The views of a scene show one set of named points, each view turned or mirrored, and shifted as a whole, with a little noise and some points left out.
(in the rows, 128 means zero)

Scene 1
View 1
J292: [104 152 173 126 126  96 138 112  96 119 120 168 108 118 100 190 137 114
 141 126 106 137 185  54 103 158  95  93 138 113 134 100 119 136 104  76
  73 143 187  78 112 123 115 137 122  71 111  74 101 116 133 124 152  95
 122 130  75 112 118  66 172 149  55 158]
J196: [110 149 190 115 125  73 144  93 104 143 109 173 114 117 125 182 129 138
 122 137 136 137 159  59 106 155 115 107 173 119 130 110 115 139  84  67
  85 126 158  53 143 114  90 124  88 103 115  81 137 132 144 130 162  77
 134 125  88 125 142  86 145 131  89 128]
J770: [120 159 180 124 126  78 141  71 141 136 117 167 130  98  91 149 133 159
 141 125 116 108 151  90  91 164 120 123 144 101  94  99 121 123  67 102
  67 133 185  74 124 103 120 148 115  80 120 112 121 100 122 146 138 122
 145 154 102 117 166 115 144 154  67 117]
J112: [150 116 127 124 133 110 161  83  96 152  98 120 135 104 117 129  95 102
 139 141 125 137  94  80  81 140 110 123 112  74  80 122  69 123 128 104
 116 116 147  59 122  65  82 115  85 125 140 128 156  92 101 118 163  86
 138 107 109  94 170 109 156 109 105 125]
J697: [126 161 178 122 131  78 145  70 139 141 111 169 134  96 103 137 128 162
 137 129 123 112 145  81  95 165 124 124 155  95  95 104 114 124  61 106
  78 129 173  65 133  95 113 149 103  93 120 119 133 101 124 148 150 116
 143 146 105 118 175 118 135 142  77 117]
J539: [117 130 165 125 122  89 146 102  98 130 113 158 115 111  86 182 132 116
 136 119 118 133 159  82  94 146 104 108 118 107 117 105  96 122 120  75
  68 141 193  78 111 101 110 123 121  69 122  81 114 121 125 130 137  96
 141 125  84 104 127  88 182 160  58 129]
J41: [128 114 143 119 132 103 158 105  76 148 100 135 120 116 126 163 104  90
 128 141 135 155 117  61  89 134 107 109 129  93 108 125  77 130 138  72
 112 119 144  50 130  88  72  99  76 125 132  98 153 117 123 112 167  59
 135  93  98  99 145  88 167 110 104 134]
J245: [129  82 154 117 127  89 151  97  82 150  99 131 114 102  92 172 111  98
 114 116 141 129 115 116  76 116 108 121 101 108  99 119  52 109 156  60
  77 135 178  73 114  76  85  97 106  91 134  95 146 136 117 122 138  71
 162 104  98  91 139 109 190 149  84  95]
J300: [139 111 151 120 129  91 151  77 106 150 102 134 133  99  94 144 108 122
 129 124 134 120 110 106  79 131 114 125 110  95  84 118  67 117 125  93
  83 128 170  70 122  70  96 115 100  99 132 117 152 107 112 131 140  93
 159 121 106  99 164 123 171 137  82 101]
J341: [151 142  97 137 134 141 163  85 101 129 111 113 148 103 103 108  96  92
 176 144  83 132 106  52  82 155  92 114  77  44  71 111  91 123 137 142
 115 133 166  82  95  71 102 146 116 116 144 137 118  52  79 118 157 130
 113 123 107  76 166  89 159 116  69 175]
J610: [120 125 152 123 127 106 146 113  86 122 116 147 112 116  91 183 128  95
 138 123 104 139 162  68  95 146  93 102 104 101 123 105  94 127 139  77
  77 144 188  84 101 108 102 125 130  71 121  80 101 115 118 122 145  96
 133 119  82  93 113  71 189 155  56 150]
J400: [142 142 111 138 133 133 158  91 102 117 123 120 136 107  81 127 111  91
 180 131  70 126 136  58  86 161  84 111  65  52  81  99 100 118 135 132
  92 149 194 102  81  84 123 154 145  81 138 120  88  60  81 122 143 141
 116 136  97  78 149  80 173 145  41 178]
J874: [155 107  97 124 137 133 172  92  77 157  91 100 144 114 147 119  73  68
 144 159 126 163  66  57  82 134 104 117 102  59  82 137  56 131 157 108
 150 109 119  43 130  52  58  98  62 161 150 134 174  82  97 103 187  66
 125  84 109  85 170  93 156  74 122 146]
J210: [135 137 161 117 134  91 156  87  86 160  93 144 133 119 161 147  95 118
 124 162 153 157 107  47  93 147 127 117 174  92 107 135  89 147  98  83
 132 104 113  21 160  84  58 106  43 158 130 114 182 114 132 117 194  47
 127  98 105 120 171  95 126  74 139 133]
J422: [146  92 127 125 129 103 153  68 118 136 106 120 134  82  46 125 117 120
 144  97 107  84 112 144  66 128 107 135  51  75  54 100  54  87 146 113
  53 147 217 117  78  54 128 134 156  54 138 129 114  91  79 142 102 138
 172 142 108  77 165 138 192 185  40  89]
View 2
J341: [ 72 156  84 136 180  84 106 103  77  75 117 135 122 171  97 116  76  75
 108 136 130 134 103 131 129 122 141  97 172  87 147  68  85  95 118 140
 114 162  97 163 202  84 109 126 147 164 132 162 168 139 103 172 127 132
  99 142 135  85 106 110  88 159 113 170]
J770: [148 142 149 113 160 147 116 151  82 140 142 118 110 164 143  95 122  76
 133 159 115 169 115 118 153 118 162  87 169 100 129 138 113 130 102 120
 118 106 115 126 120 103 122 136 136 145 136 111 114 129 114 171 145 119
 105 127 144 114 121 120 133 120 113  93]
J422: [115 145  97  56 156 131 149  88  79  99 109 177 135 193 143  90 102  69
 103 109 111 170  77 125 139 145 113  91 175 121 151 151  89  42 154 113
 134 131 148 157 148 120  89 123 189 197 200 139 137 111  88 152 196  88
  92 124 159 126  91  96 107  88 124 147]
J292: [145 136 144 125 186 131 115 146  56 155 116  94 103 155  76  79 128  93
 121 135 127 165 125  90 164  95 196 119 192 111 116 123 142 132 116 106
 107 113 147 149 108 133 142 130 179 150 104 130 144 112 131 152 140 175
 136 136 152 102 128 139 121 170 106  90]
J610: [126 139 117 120 185 118 128 124  59 136 104 116 107 159  72  84 119 100
 108 116 126 155 111  94 155 100 173 129 192 117 128 118 134 103 137 101
 113 121 159 160 129 135 135 131 192 168 120 148 150 103 120 137 146 166
 137 131 151 103 121 129 109 164 111 113]
J874: [ 43 140  72 203 142  53 102 110 131  81 133 108 120 156  83 138  85 150
 116 128 110 113 119 152 115 110 125 140 158 123 133  32  95 104 128 119
 100 139 113 178 238 121 125 139 118 192  99 201 114  94  88 137  73 132
 115 103  80 114 117  96  91 155 114 160]
J210: [ 96 132 133 226 127  91  89 167 133 136 162  66 106 135  99 135 126 163
 144 156 104 132 149 149 131  93 158 144 146 124 111  54 127 163 101 100
  93  95 111 159 191 129 149 152  84 167  57 165  69  90 110 139  59 146
 132  98  75 122 142 120 129 156 115  94]
J245: [114 129 108 129 133 114 135 116 102 137 123 125 118 161 101 100 125 138
 116 105 106 149 110 124 137 116 133 147 174 148 128 124 123  73 153  90
 116 100 169 170 156 162 133 136 172 203 139 163 101  70  97 117 141 124
 136 105 121 138 113 111 116 117 119 116]
J300: [111 135 114 132 140 118 125 123 108 120 135 125 119 168 127 110 117 115
 119 127 108 151 108 137 135 124 131 116 165 128 136 114 109  90 138 106
 116 109 137 155 164 130 118 137 143 186 142 153 103  97  96 144 134 110
 109 107 121 134 116 102 120 113 121 121]
J539: [137 137 134 118 168 127 125 137  70 147 115 115 111 158  96  84 131 100
 118 126 119 165 115 106 157 108 171 123 184 122 123 131 134 107 133  98
 118 107 154 152 120 136 134 136 178 172 130 135 128 104 116 142 150 149
 129 128 146 119 120 128 121 145 115 100]
J41: [ 95 134 107 178 148  94 108 130 107 127 132  97 109 152  83 117 114 142
 121 125 110 135 128 129 135 101 150 147 164 128 121  78 126 114 132  99
 105 114 141 167 181 140 139 140 141 181  94 171 106  82 102 128 100 149
 134 106 100 122 127 115 107 154 116 114]
J196: [146 132 154 162 152 130 109 167  88 162 142  84 103 141 106 103 141 118
 141 147 116 162 135 111 154  96 179 124 172 116 111 113 142 149 106 100
 104  93 134 145 124 132 146 144 137 153  90 131  97 101 124 146 113 152
 133 119 125 120 137 134 137 153 111  76]
J400: [ 95 154  95  98 202 100 118 101  52  89  99 143 119 176  90  95  84  58
 101 129 131 148  97 111 144 116 158  97 185  89 144  95  91  86 124 135
 121 164 113 161 164  97 112 124 180 158 146 149 189 144 110 172 152 147
 106 149 161  86 104 119  92 165 110 159]
J112: [ 78 140  94 174 147  81 111 119 116 104 131 113 118 161 101 127  99 131
 121 128 113 134 117 144 125 111 132 133 158 120 135  68 108 105 132 116
 109 125 122 167 202 121 123 136 130 182 112 175 113  96  95 143 101 131
 118 109 101 118 115 102 100 140 116 139]
View 3
J400: [118 129 158 116 125 143 100 178 107 145 154 107 114 152  51 202 144 108
 183 148 147 137 114 101 149 200  86  80 196 118 179  57 144  61 176 160
 149 131 174 128 185 165 189  96  57 144 158 160 153 151 176 116 187 140
 116 134  85 156 124  92 137 111 170 140]
J610: [128 101 137 103 126 158 124 201  66 128 127  91  90 142  91 144 134 137
 175 161 132 150 102 130 137 165 152  66 214 126 178  99 136 106 132 146
 143 160 128 121 184 155 164 131  65 132 154 153 138 135 174 132 161 139
  98 124 111 148 132 102 162 127 148 146]
J210: [146  98 211 116 139 183 165 162  48 181  99 110 151 135  57 149  38 174
 194 126 153 135 106 175  84 122 137  80 134 157 152  75 203 121 106  56
 114 114 109 100 170 160 106 136 120 172 123 161 121 162  51 118 156 134
  93 121 173 112 153  97 119 148 147 119]
J874: [118  89 225 126 125 163 133 155  64 164 120 111 176 144  44 202  69 169
 181 131 156  87  99 165  82 137  84  68 157 145 142  22 210  95 130  45
 148 102 139 134 170 147 122  77 114 172 164 159 123 177  77 137 197 111
  82 151 127 144 118  88 140 143 179  96]
J300: [130 136 156  98 108 137 148 160  56 150 136  92 147 130  72 137 102 147
 181 128 152 119 117 133 112 154 121  98 168 145 176  87 162  97  97 114
 129 142 141  93 161 169 121  98 123 123 167 166 153 139 136 119 174 144
 131 139 122 157 117  89 137 127 141 151]
J422: [110 166 120  86  84  97 122 153  72 128 171  81 146 133  69 154 161 120
 172 128 148 107 132  96 140 186  89 116 195 133 195  89 132  65 105 156
 140 157 177  91 159 176 139  63 113  86 199 168 180 136 212 114 203 159
 162 163  70 193  92  83 154 110 141 162]
J697: [147 162 155 102 126 153 156 165  85 175 132 104 120 134  55 135  80 123
 202 122 150 165 133 119 136 164 135 108 147 151 189 110 146  88 110 151
 106 138 147  70 167 187 144 146 110 136 118 169 158 140 123  96 146 170
 149 111 143 126 149  93 100 123 121 164]
J539: [133 116 129 101 119 149 139 190  56 133 127  89 102 139  90 126 124 134
 175 155 138 151 109 131 134 159 157  84 197 133 184 115 135 106 116 149
 130 167 124 100 175 164 151 139  80 124 153 154 146 132 167 128 153 149
 120 123 118 146 132  99 153 125 133 158]
J770: [144 157 139  99 120 145 149 169  83 163 140  98 116 135  62 130  99 120
 198 129 149 174 133 116 139 169 140 109 160 145 195 115 136  89 111 166
 113 146 149  70 169 186 149 146  95 129 124 169 162 135 147  98 147 171
 153 113 131 132 147  90 109 117 125 172]
J341: [118 131 191 120 125 150 105 170 108 163 151 117 135 155  35 214 119 118
 188 140 150 120 115 110 132 189  76  82 175 131 168  34 169  60 168 129
 150 109 177 128 175 164 177  89  76 160 152 165 151 162 138 113 194 134
 115 143  95 147 124  89 128 119 178 125]
J292: [151 108 134 106 142 181 136 203  74 144 113  98  72 148  81 136 115 125
 187 159 134 187 108 130 152 160 178  71 195 130 185 120 130 109 140 170
 126 159 118 106 187 166 180 177  50 147 114 154 137 129 155 117 133 152
 104  98 136 120 160 107 137 127 129 155]
J41: [132  90 182 111 124 166 144 176  46 148 109  99 136 137  73 154  82 166
 176 144 145 124 103 163  98 133 138  71 177 142 156  78 179 119 114  86
 137 137 115 121 172 153 124 121 102 152 151 156 123 153 102 135 165 125
  90 135 135 136 133  98 150 142 155 119]
J112: [124 108 195 114 120 152 139 162  61 158 128 102 158 141  58 174  84 158
 182 133 149 108 110 152  96 144 105  83 162 144 159  49 191  99 119  74
 139 122 138 113 167 159 126  90 111 158 158 160 138 164 103 128 183 126
 101 145 126 144 124  91 141 137 163 120]
View 4
J210: [175 128 117 145 114 148  61 141 157 138 121 131 163 169  94  98 147 108
 131 142 159 122 119 149 121 112 147 159 129 149 120  99  70 215 166  56
 156 119  78 149 121 162 118 101  69 148 175 159 126 120  77 103 138 168
 161  79  62 175 130 129 188  84 123 126]
J292: [168 131  94 201  96 156 176 122 144 131  88 154 103 107 180 124 133 113
 133 186 128 117 116 122 100 111 118 117 163 104  96 117 137 169 112 123
 132 107 119 158 158 155 142  96 131 117 136 157 127 113 117 104 184  96
 160  80 124 110 160  83 141 125 146 103]
J41: [178 139 105 146 103 144 110 130 138 132 107 142 146 133 131 126 139  99
 128 177 154 118 130 141 118 103 121 113 137 148 114 113  94 186 153  66
 147 129 107 125 125 134 115 107  89 121 146 130 139 106  94 136 156 158
 164  83  67 148 127 117 176  85 119 125]
J539: [169 131  92 187  97 151 175 111 136 131 100 163 121 117 182 137 142  95
 149 173 125 119 124 127 106 111 126 102 166 118 100 129 144 155 125 113
 124 129 125 131 150 144 128  99 139 125 142 126 139  97 129 124 179 112
 154  89 116 126 134  89 147 127 125 123]
J245: [177 137  92 159 114 145 143 101 123 117 112 165 151 124 178 146 150  77
 146 173 148 112 136 143 128 108 131  80 160 149 112 142 135 152 154  75
 131 153 127 106 119 119 110 111 120 128 145  89 156  88 118 159 168 149
 149  96  76 155 101 101 166 113  93 145]
J874: [168 135 107 107 110 125  99 154 137 139 116 129 149 143  50 123 127  94
 123 176 142 138 156 152 115  99 109 113 114 190 151  92  60 199 178  40
 127 135 109 108 105 108 106  93  69 118 151 133 153  81  91 158 151 189
 177  86  37 155 112 154 187  32 121 137]
J300: [173 120  93 152 113 147 149 118 134 129 121 153 149 140 133 130 149  81
 157 146 123 131 139 147 115 120 133 110 152 158 132 130 129 158 157  90
 113 152 129 106 129 132 116  97 129 144 166 106 153  75 127 139 164 145
 150  96  96 159 103 122 153 111 107 154]
J400: [148 120  90 155  87 131 227 155 132 137 102 147  87  94  90 130 108  99
 140 188  77 156 162 126  82 109  87  96 142 148 150 103 124 154 131 126
  76 126 162 111 136 113 131  70 146 110 130 144 149  50 144 153 201 115
 171  91 119 105 144 132 129  76 154 130]
J697: [160 101  95 183 112 157 165 126 156 131 121 144 136 156 125 107 150  97
 167 117 105 142 120 139 103 134 151 152 158 130 128 115 133 176 142 130
 106 130 117 142 144 177 135  85 145 166 186 148 130  86 134  89 164 112
 145  92 134 156 143 124 137 136 134 140]
J422: [159 116  72 153 108 140 239 111 115 115 120 166 125 107 147 158 143  62
 177 147  79 148 160 141 108 121 116  70 166 165 147 143 171 112 150 126
  66 175 184  73 123 101 117  88 184 139 152  76 173  27 168 176 191 125
 149 113 125 146  96 128 129 122 105 177]
J610: [167 134  92 187  97 146 189 115 132 129  94 164 109  98 180 137 132  99
 142 192 125 124 131 125 102 111 113  92 163 117 101 125 143 152 116 118
 119 123 136 129 151 133 132  97 138 111 128 130 140  97 126 126 189 106
 163  87 117 115 143  93 140 121 133 117]
J770: [162 104  92 192 106 159 172 123 157 131 119 148 124 150 137 109 149 101
 165 123 101 139 118 131 101 130 150 148 160 121 119 117 141 175 128 133
 111 127 120 147 155 177 139  88 150 156 177 149 125  87 127  91 173 102
 148  92 140 149 149 118 135 144 138 136]
J196: [172 124 104 196 109 161 128 117 155 131 105 146 139 143 166 111 149 110
 147 157 146 118 103 130 110 118 143 144 159 114  96 118 122 189 129 108
 151 115  99 159 153 175 136 104 114 143 163 154 119 122 105  84 161 115
 153  82 116 143 148  92 156 135 130 114]
J112: [169 133 106 128 107 132 122 141 136 136 115 140 145 142  87 125 133  91
 137 166 133 132 149 146 111 104 121 113 131 167 133 108  88 184 164  66
 123 135 116 113 115 118 114  93  95 128 157 124 151  82 106 148 159 169
 165  89  66 156 119 137 173  67 119 144]

In a view up to two points have been moved. Name them for each view, in the order of its rows, or write none.
view 1: J112
view 2: J210
view 3: J292
view 4: J610, J770

Scene 2
View 1
J176: [139  93  88  83 117  90  87 125 104 130 143 131 100 136 104 103 174 131
 115 147 163 114 124 117 142 113 120 105 158 131  95 122  95 161 135 143
 142 149 112 166  87  96 121 125  86 100 134 103 131 139 112 146 135 153
 193 143 108 149 115 125 121  86 153 130]
J997: [118 150 102 150 101 113 113 117 121 173 126 121 133 101  76 154 180 122
 118 138 129 122 138 103 152 125 139 153 114 120 128 141 164 120 101 159
 138 130 135 118 123  83 116 149  71 154 132 120 183 139 142 171 117 102
 123 128 119 151 102 151 125 135 124 107]
J540: [ 51 154  55 122 119 114 113 112  84 121  91 143  97 102  83 178 136 141
 164 132 145 106 109 111 137 105 128 176 165 106 108 132 144 141 139 138
 159 162  91 100 131  65 123 119  80 150 158  99 204 159 125 163 106  95
 123 156  77 155 143 143 166 125 147 111]
J214: [ 37 143  82  89 135 106  92 114  85 120 118 151  90 131  84 162 136 103
 147 126 167 129 100 115 125  95 113 182 184 128 118 132 110 157 156 134
 148 176 103 106 121  64 127  92  96 148 175  77 198 131 133 180  90 100
 175 168  54 154 127 139 176 112 168 108]
J553: [158 116  58 123 103  85 109 113 108 135 124 149  98  91  92 120 166 169
 119 154 131  99 127 124 154 128 134  96 148 123  95 125 128 139 119 145
 159 130 107 165  91  93 113 146  57 107 129 117 143 153  96 126 145 142
 148 132 131 141 128 134 114 102 129 126]
J791: [ 94 147  84 125 118  98 110 106 113 154 127 148  99 102  73 153 156 127
 121 134 133 127 116 112 141 130 132 160 147 131 118 142 144 135 120 150
 151 140 128 124 108  73 119 127  71 145 157 101 188 134 128 166 105 104
 141 138  99 143 111 150 148 128 141 103]
J4: [173 109 138 127  91 121  96 141 135 186 149  76 170 149 113 106 212 105
 106 141 161 119 163  85 160 108 135 112  97 114 117 126 128 142 100 170
 108 133 129 142 113 116 118 151  89 134 100 128 134 140 148 176 139 144
 162 125 136 160  86 136  88 109 119 134]
J160: [ 93 125  90  96 123  98  92 114 102 135 132 141 103 127  87 135 155 117
 129 133 158 124 116 112 137 107 117 147 164 129 111 133 112 151 134 142
 147 158 113 132 105  81 128 112  86 130 156  95 171 131 128 164 109 119
 175 149  84 148 119 137 146 108 156 114]
J34: [105 102  84  90 110 122  91 143  82 119 113  99 132 161 123 123 172 125
 148 150 185  93 132  95 147  82 125 118 157  99  91 110  94 168 150 142
 130 178  75 135 117  98 121 120 103 117 122 108 145 159 124 161 134 150
 177 163  97 173 134 120 123  85 146 144]
J513: [111 117 118 105 110 118  93 131 112 155 138 102 138 148 104 126 182 102
 122 135 170 121 138  93 144  99 126 139 135 118 118 126 115 155 127 156
 123 159 115 128 118  94 123 123 100 137 129 109 157 135 145 179 117 132
 170 149 101 164 104 132 124 106 145 124]
J154: [149 115 118 117 105 102 100 124 126 166 148 115 130 128  97 115 188 113
 106 142 149 122 142 102 150 116 129 124 126 127 117 131 125 141 111 156
 128 135 130 143 103  98 119 140  84 129 126 114 146 131 134 167 125 128
 168 134 122 149  93 140 113 111 135 123]
J180: [111 108 100 105 103 127  95 145  93 134 112  87 145 156 124 126 177 122
 146 146 181  96 145  90 153  86 125 122 134  93  96 112 113 156 137 151
 121 170  84 124 125 100 118 131 102 130 113 118 148 160 136 169 135 140
 161 154 105 175 127 126 115  98 136 145]
View 2
J160: [139 137  89 129 120 173 102 149 156 103 110 124 181 164 120 115 118 154
 130 100 130 136 172 104  78 137 171 159 143 121 107 157 123 112  92 151
 154 129 134 101 141 141 108 170 168 119 142 150 117 147 127  97 167 102
 146 138 108 100 140 150 118 129 122 120]
J180: [130 129  99 150  84 170 126 148 122 124  72  99 156 134 135 131 104 193
 154 126 139 123 124  97 105 149 162 161 121 113 125 140 156 100 112 157
 144 108 143  93 100 167 113 177 157 153 177 121 108 138 163  69 142  93
 111 137 111 124 160 171 147 145 131 115]
J154: [143 112 107 135 126 157 107 134 113 129  68 135 152 144 131 113 121 153
 138 127 133 144 144  87 110 111 185 166 133 110 139 137 150 102 120 140
 154  82 139 103 108 164 131 172 162 117 168 140  88 130 118  83 162  92
 136 129 160  94 181 151 165 169 112 120]
J4: [141 109 111 145 124 146 124 133 100 137  45 132 145 139 137 114 112 170
 138 142 120 141 121  76 126 117 180 167 128 111 155 136 166  85 146 131
 143  60 130 100  87 191 136 176 169 129 181 133  77 126 107  70 157  89
 120 132 172 101 207 154 193 193 110 122]
J513: [138 134  90 143 111 161 121 145 135 112  82 118 172 162 129 122 110 178
 136 118 118 137 145  92 100 144 167 163 133 124 128 151 142  99 117 145
 143 100 127  94 117 172 115 175 171 133 160 146  97 137 118  83 161 101
 127 136 125 112 171 154 153 157 125 123]
J997: [147 126  94 143 158 188 120 103 136 123  76 147 158 150 118 125 145 131
 128 131 127 128 159 127 102 120 182 133 118 169 121 124 123 106 109 158
 182  96 118 107 111 153 122 166 165 137 165 154  77 121 109  81 147 107
 169 113 164  72 168 140 171 160 127 120]
J214: [139 159  70 140 116 186 116 147 181  85 124 113 200 177 119 129 117 167
 124  88 120 125 183 120  66 161 159 149 145 142  93 166 111 112  84 165
 153 151 122  96 146 135  90 173 169 137 135 160 125 150 130  95 167 114
 151 135  77 109 123 152 102 110 138 124]
J540: [137 147  77 143 127 216 120 115 170  98 123 117 180 154 111 139 140 150
 141 112 144 104 173 150  71 152 167 121 118 167  83 133 105 130  66 190
 185 145 131 104 130 121  88 163 156 153 152 148 114 137 156  86 145 114
 171 121  94  86 117 154 114 107 148 115]
J176: [139 118 115 119  99 157  85 168 119 120  97 123 162 139 135  95 110 158
 143 109 149 142 156  78  88 109 182 179 148  71 125 157 150 114  97 135
 140 113 156 102 126 142 132 174 161  99 153 130 125 154 144  95 172  83
 124 152 127 107 154 160 113 140 111 121]
View 3
J34: [141  89 106 135 100 145 110 112  99 130 122 134 141 127 148  96  96 122
 127 138 133 146 122  91 204 120 158 121 110 132  95 127 146 116 111 129
 160 196  73 137 102 135 170 208 164  77 147 165 109 116 111 153 134 132
  74 144 114 169 153  53 109 119 174  81]
J553: [ 85  84  91 163 127 141 162 105 135 144 128 153 144 141 148  85 140 108
 145 136 133 131  88 141 162 140 151 130 117 138  96 141 135 182  83 133
 164 175  97 102 135 147 126 181 135 106 129 113 168  90 134 141 131 130
  53 116 101 140 169 104 135  96 142  82]
J997: [101  53 112 128 111 172 172 127 133 143 126 134 103 101 154  95  99  63
 136 178 149 135 103  99 196 104 133 141 174 144 104 181 193 159 131 126
 103 192 151 132 116 147 105 133 147 120  86 152 159  83 103 119 134 133
  99 125  97 114 160 144  98 116 165  61]
J154: [114  77  90 127 122 159 141 144 111 107 145 163 132 123 154 132  99  98
 147 147 152 147 113 103 201 123 136 107 142 125  97 149 159 160 113 139
 147 188 110 119 115 134 117 166 162 101 109 134 136 100 105 140 146 136
  86 111 112 118 172 125  97 100 147  78]
J791: [100  68 118 118 108 151 156  95 153 158 128 128 114 114 147  86 135  69
 143 173 139 123  90 107 192 117 143 143 154 160 100 174 184 150 105 131
 122 203 119 106  96 130  94 148 140 102 126 153 170  85 106 159 133 121
  79 121 100 107 162 131 113 118 150  80]
J540: [113  66 137 120  90 146 144  66 155 191  97  94 104 110 144  44 137  75
 128 181 124 117  91  98 186 108 158 173 148 178  99 175 194 120 110 117
 111 210 113 121  92 135 128 158 127  97 143 178 164  88 117 162 118 114
  81 150  90 138 141  91 125 138 173  76]
J180: [139  79 101 139 106 160 123 122  93 125 121 133 134 121 155  99  81 118
 128 142 143 149 125  92 201 110 152 122 121 127  96 135 155 125 120 127
 146 191  87 148 108 144 170 192 165  86 125 166 110 112 109 132 133 135
  84 145 112 167 154  68 102 122 179  70]
J160: [122  80 116 107 101 138 119 101 137 145 124 132 122 120 143 100 132  91
 140 164 135 134 100  92 207 118 151 128 139 154  96 156 173 129 102 134
 143 209  89 105  89 116 112 171 149  80 149 162 149 101 105 176 137 120
  75 123 109 119 160 104 110 116 149  90]
J214: [136  77 137  91  84 137 110  82 153 163 114 106 115 110 140  81 137  80
 134 177 130 126  96  77 220 107 153 144 144 171  98 166 192  99 110 123
 128 229  91 108  70 107 114 163 145  69 160 189 150 104  95 198 128 109
  83 141 105 117 144  90 109 133 162  91]
J4: [119  70  75 142 131 179 143 173  80  85 151 179 137 121 158 147  57 109
 147 143 166 162 133  96 209 117 132  97 143 102 103 144 152 168 128 143
 143 175 116 143 132 149 138 169 177 109  85 129 116 107 101 106 151 151
  97 108 118 135 175 124  86  95 158  65]
View 4
J997: [166 165  62  88 164 139 128 106 171 136 129 156 123 146 104  74 105 133
 118 151 173 159 104 121 148 104 125 135 172 140 115 126 153 133 138 153
 113 167 139 109 128 163 116 157  95 130 119 128  96 104 126  99 138 180
 112  84 126  91 149 114 160 101  65 132]
J214: [146 154 126  34 147 134 127 134 110 111  59 142 128 149 124  91 114 128
 119 142 138 176  96 130 147  64 148 190 135 114 127 112 169 151 160 184
 133 161 150  98 116 170 168 117 158 142  96  68 123 104 134 124 115 170
  68 115 179 118 134 124 171 101 116 168]
J553: [178 191 104  87 107 146 137 109 186 117 120 155 153 125 102 116  74 123
 131 131 160 107 137 152 130 108 125 126  90 179 136 116 137 132 142 145
 146 177 123 115 121 144 120 175 107  94  95 146 120  80 110 127 112 166
  85 117 122 113 134 128 153 159  96 147]
J540: [162 172  84  59 136 127 114  98 102  87  91 156  98 148 114  72 100 137
 120 145 144 161  86 148 166  84 159 185 150 118 143 106 146 155 183 180
 150 163 162  91 135 143 139 133 141 144  85 100 108  89 143 135 119 164
  78 109 185  99 144 117 158 110  92 166]
J34: [139 176 149  66 112  77 136 112 149 131 104 134 156 154 139  98 112 119
 118 169 123 164 137 120 128 106 118 158  82 170 121  94 139 110 156 184
 165 172 118 119 127 138 187 127 139 139 108 114 129  73 108  95 114 156
  95 104 158 131  84 136 152 122 137 144]
J160: [147 164 123  50 139 141 132 133 144 129  79 144 146 142 118 105 106 122
 123 138 143 158 116 126 136  80 136 162 120 134 123 116 164 139 146 167
 130 165 137 106 115 169 159 137 141 125 105  91 124 100 125 118 117 172
  79 116 150 120 131 125 170 118 115 156]
J513: [140 159 118  67 149 109 136 127 165 152 105 135 154 152 129  92 121 121
 116 165 143 174 127 103 131 100 119 148 128 150 111 115 157 113 132 173
 125 166 121 119 118 165 165 135 125 136 127 105 121 101 108  84 126 172
 110  95 133 119 108 128 166 102 110 133]
J180: [141 174 128  77 127  75 136 104 158 139 121 137 151 158 137  88 115 126
 115 177 130 173 129 114 133 118 115 145 108 170 117  97 134 104 153 182
 153 169 119 123 133 137 173 127 126 143 116 126 121  79 103  86 125 155
 113  88 144 122  87 133 151 110 119 131]
J176: [153 174 146  61 114 133 142 133 180 140  91 140 177 135 121 126  96 111
 130 143 144 134 147 130 118  91 112 139  74 176 123 113 154 122 129 160
 143 174 112 124 112 164 161 151 132 110 105 111 138  91 104 112 109 165
  85 123 127 131 110 134 162 144 127 149]
J791: [160 156  89  62 150 166 130 128 143 122  86 152 133 141 106  95 101 126
 125 128 163 153 100 132 147  73 145 158 149 123 127 128 164 148 138 159
 115 165 148  99 115 180 132 146 126 122 103  94 114 109 131 122 118 180
  79 114 146 104 159 117 169 113  86 158]
J4: [149 161 105  94 157  98 149 117 219 176 146 142 167 154 128  91 121 120
 119 176 160 162 149  87 119 129  94 106 131 181  92 119 145  89 108 153
 114 171 105 134 118 163 150 154  84 131 147 140 115  97  90  58 141 172
 140  73  92 112 102 129 154 101  91 106]
J154: [152 162 107  77 148 132 144 132 193 155 115 144 163 141 121 100 106 119
 124 152 161 152 133 109 128 100 109 128 125 165 108 123 156 115 114 156
 116 172 117 121 112 172 145 155 108 115 125 121 120 102 105  88 127 175
 112  95 110 116 123 122 165 117  97 130]

In a view up to two points have been moved. Name them for each view, in the order of its rows, or write none.
view 1: J214
view 2: J154
view 3: J997
view 4: J791
